Each scene shows the same named points in several views. A view is turned or mirrored, shifted and resized as a whole, has a little noise and may leave points out.

Scene 1
View 1
<41>: 8, -7, -4, 14, 14, -4, -4, 7, -4, 5, -17, 8, 7, -2, -1, -13, 12, 1, -7, 13
<128>: 8, -5, -8, 5, 14, 3, -5, -1, -8, 8, -1, 12, -8, 3, 1, -13, 8, 2, 0, -4
<40>: 0, -1, 8, -7, 17, 19, -14, -1, -2, 20, 12, 10, -21, 5, 5, -6, -6, -23, -15, -10
<2>: 9, -6, -9, 1, 15, 6, -5, -3, -10, 9, 3, 13, -12, 4, 2, -14, 6, 3, 2, -11
<138>: 6, 0, -8, 7, 16, 4, -6, 0, 0, 11, -1, 10, -6, 0, 5, -9, 5, -6, -6, 6
<98>: 7, -12, 1, 7, 14, 2, -5, 5, -12, 6, -11, 10, 1, 2, -4, -16, 9, 2, -5, -1
<215>: 10, 8, -25, 9, 15, -1, -2, -7, 4, 10, 5, 13, -10, -2, 11, -6, 8, 3, 3, 9
<48>: 10, -11, -4, 9, 14, -1, -3, 4, -12, 4, -12, 10, 2, 2, -2, -17, 12, 7, -1, -1
<56>: 12, 3, -25, 10, 14, -2, 0, -7, -2, 6, 1, 13, -7, -1, 7, -11, 11, 10, 8, 5
<104>: 8, -12, 1, 3, 14, 5, -6, 3, -14, 7, -6, 11, -4, 4, -4, -17, 7, 1, -4, -9
<81>: 4, -18, 16, 12, 15, 0, -7, 16, -12, 6, -26, 6, 13, 2, -9, -17, 10, -6, -18, 9
<117>: 8, 0, -12, 3, 16, 5, -5, -4, -3, 11, 5, 12, -13, 2, 6, -9, 5, -2, 0, -3
View 2
<117>: 4, 10, 2, 7, -6, 11, -2, -7, 7, -4, 2, -3, 4, -6, 7, 5, 5, -1, -12, -6
<2>: 2, 11, 3, 4, -4, 11, 1, -9, 4, -2, 1, -4, 1, -8, 2, 6, 3, 0, -7, -10
<138>: 0, 7, -3, 3, -7, 9, 0, -5, 7, -6, 5, 0, 2, -1, 7, 5, 3, -1, -12, -4
<81>: -13, -2, -15, -11, -7, 7, 10, -2, 0, -8, 11, 6, -4, 11, -2, 10, -10, 0, -5, -3
<215>: 4, 14, 0, 13, -7, 3, -4, -8, 16, -5, 4, 0, 2, -3, 11, 2, 10, -5, -18, -10
<48>: -6, 8, -5, -1, -4, 6, 5, -9, 5, -3, 6, 3, -4, 1, -2, 8, -1, -2, -7, -13
<56>: 0, 15, 0, 11, -4, 2, 0, -11, 13, -2, 3, 2, -3, -5, 4, 4, 7, -5, -14, -17
<128>: 0, 10, 0, 4, -4, 9, 2, -8, 5, -3, 3, -1, 1, -5, 2, 6, 2, -1, -9, -10
<41>: -8, 6, -10, 0, -7, 2, 5, -5, 9, -7, 9, 6, -3, 7, 3, 7, -1, -3, -12, -9
<98>: -6, 6, -5, -2, -4, 8, 6, -7, 3, -4, 6, 1, -2, 1, 0, 8, -2, -1, -6, -9
View 3
<41>: 10, 18, -11, -3, -17, 9, 12, -1, -10, 0, -14, 10, 8, 2, 1, -9, -12, 2, -3, 1
<138>: 2, 8, -2, 5, -11, 0, 1, -6, 4, -2, -10, 1, 3, -1, -7, -6, -17, 3, -3, 3
<128>: 3, 4, -5, 6, -9, 0, 3, -11, 3, -7, -2, 0, -3, -4, -10, -8, -10, 4, -3, 4
<2>: 2, -1, -4, 9, -7, -2, 1, -15, 5, -9, 3, -3, -7, -6, -13, -8, -9, 4, -3, 6
<117>: 0, 4, 0, 7, -7, -3, -2, -9, 13, -6, -4, -6, -2, -5, -12, -5, -15, 5, -6, 6
<48>: 10, 12, -14, 0, -14, 8, 14, -8, -10, -5, -5, 8, 1, -1, -3, -11, -6, 3, -2, 2
<81>: 5, 6, -14, 0, -20, 10, 13, -5, -31, 8, -15, 21, 10, 15, 6, -18, -13, -8, 8, -8
<56>: 10, 20, -6, 0, -9, 3, 8, -5, 15, -12, -3, -6, -1, -12, -11, -2, -9, 13, -13, 11
<40>: -17, -18, 12, 17, -5, -12, -20, -12, 9, 5, -11, -5, -2, 7, -13, -7, -31, -6, 5, -3
<215>: 6, 21, 0, 0, -9, 1, 2, -2, 22, -8, -10, -8, 3, -11, -12, 1, -16, 12, -14, 12
<104>: 3, -2, -8, 7, -11, 1, 5, -14, -9, -5, -1, 6, -4, 2, -7, -13, -8, 0, 3, 0
View 4
<48>: 5, 8, 2, -1, 8, 13, 7, -4, 6, 4, 15, -12, 11, -6, 7, -8, 9, -5, 3, 6
<138>: 4, 8, 4, 1, 15, -2, 0, 1, -2, 5, 5, 1, 8, 2, 7, 1, 15, 2, 4, 2
<98>: 8, 10, -3, -3, 14, 11, 6, -2, 3, 7, 13, -12, 10, -6, 4, -5, 9, -5, 4, 6
<104>: 6, 11, -6, -5, 17, 8, 4, -4, 6, 9, 12, -7, 6, -5, 2, -4, 8, -8, 8, 12
<41>: 7, 8, 6, 2, 7, 13, 7, 5, -2, 2, 12, -16, 16, -4, 9, -3, 13, 1, -5, -7
<40>: 9, 14, -14, -6, 40, -17, -7, 6, -6, 14, -8, 12, -6, 7, -4, 13, 15, -3, 17, 12
<128>: 2, 7, 3, 0, 13, 2, 1, -7, 5, 5, 10, 2, 6, 0, 6, -4, 12, -2, 8, 11
<56>: -4, 3, 19, 8, 0, -1, 0, -11, 6, -2, 11, 8, 12, 4, 15, -4, 16, 6, 3, 8
<215>: -4, 3, 20, 9, 4, -8, -2, -6, 0, -2, 6, 13, 11, 8, 15, 1, 20, 10, 1, 4

Which points are out of place in each view (at most two, in the order of its rows)? Write none if all are in place.
view 1 -> <138>
view 2 -> <56>
view 3 -> <48>
view 4 -> none
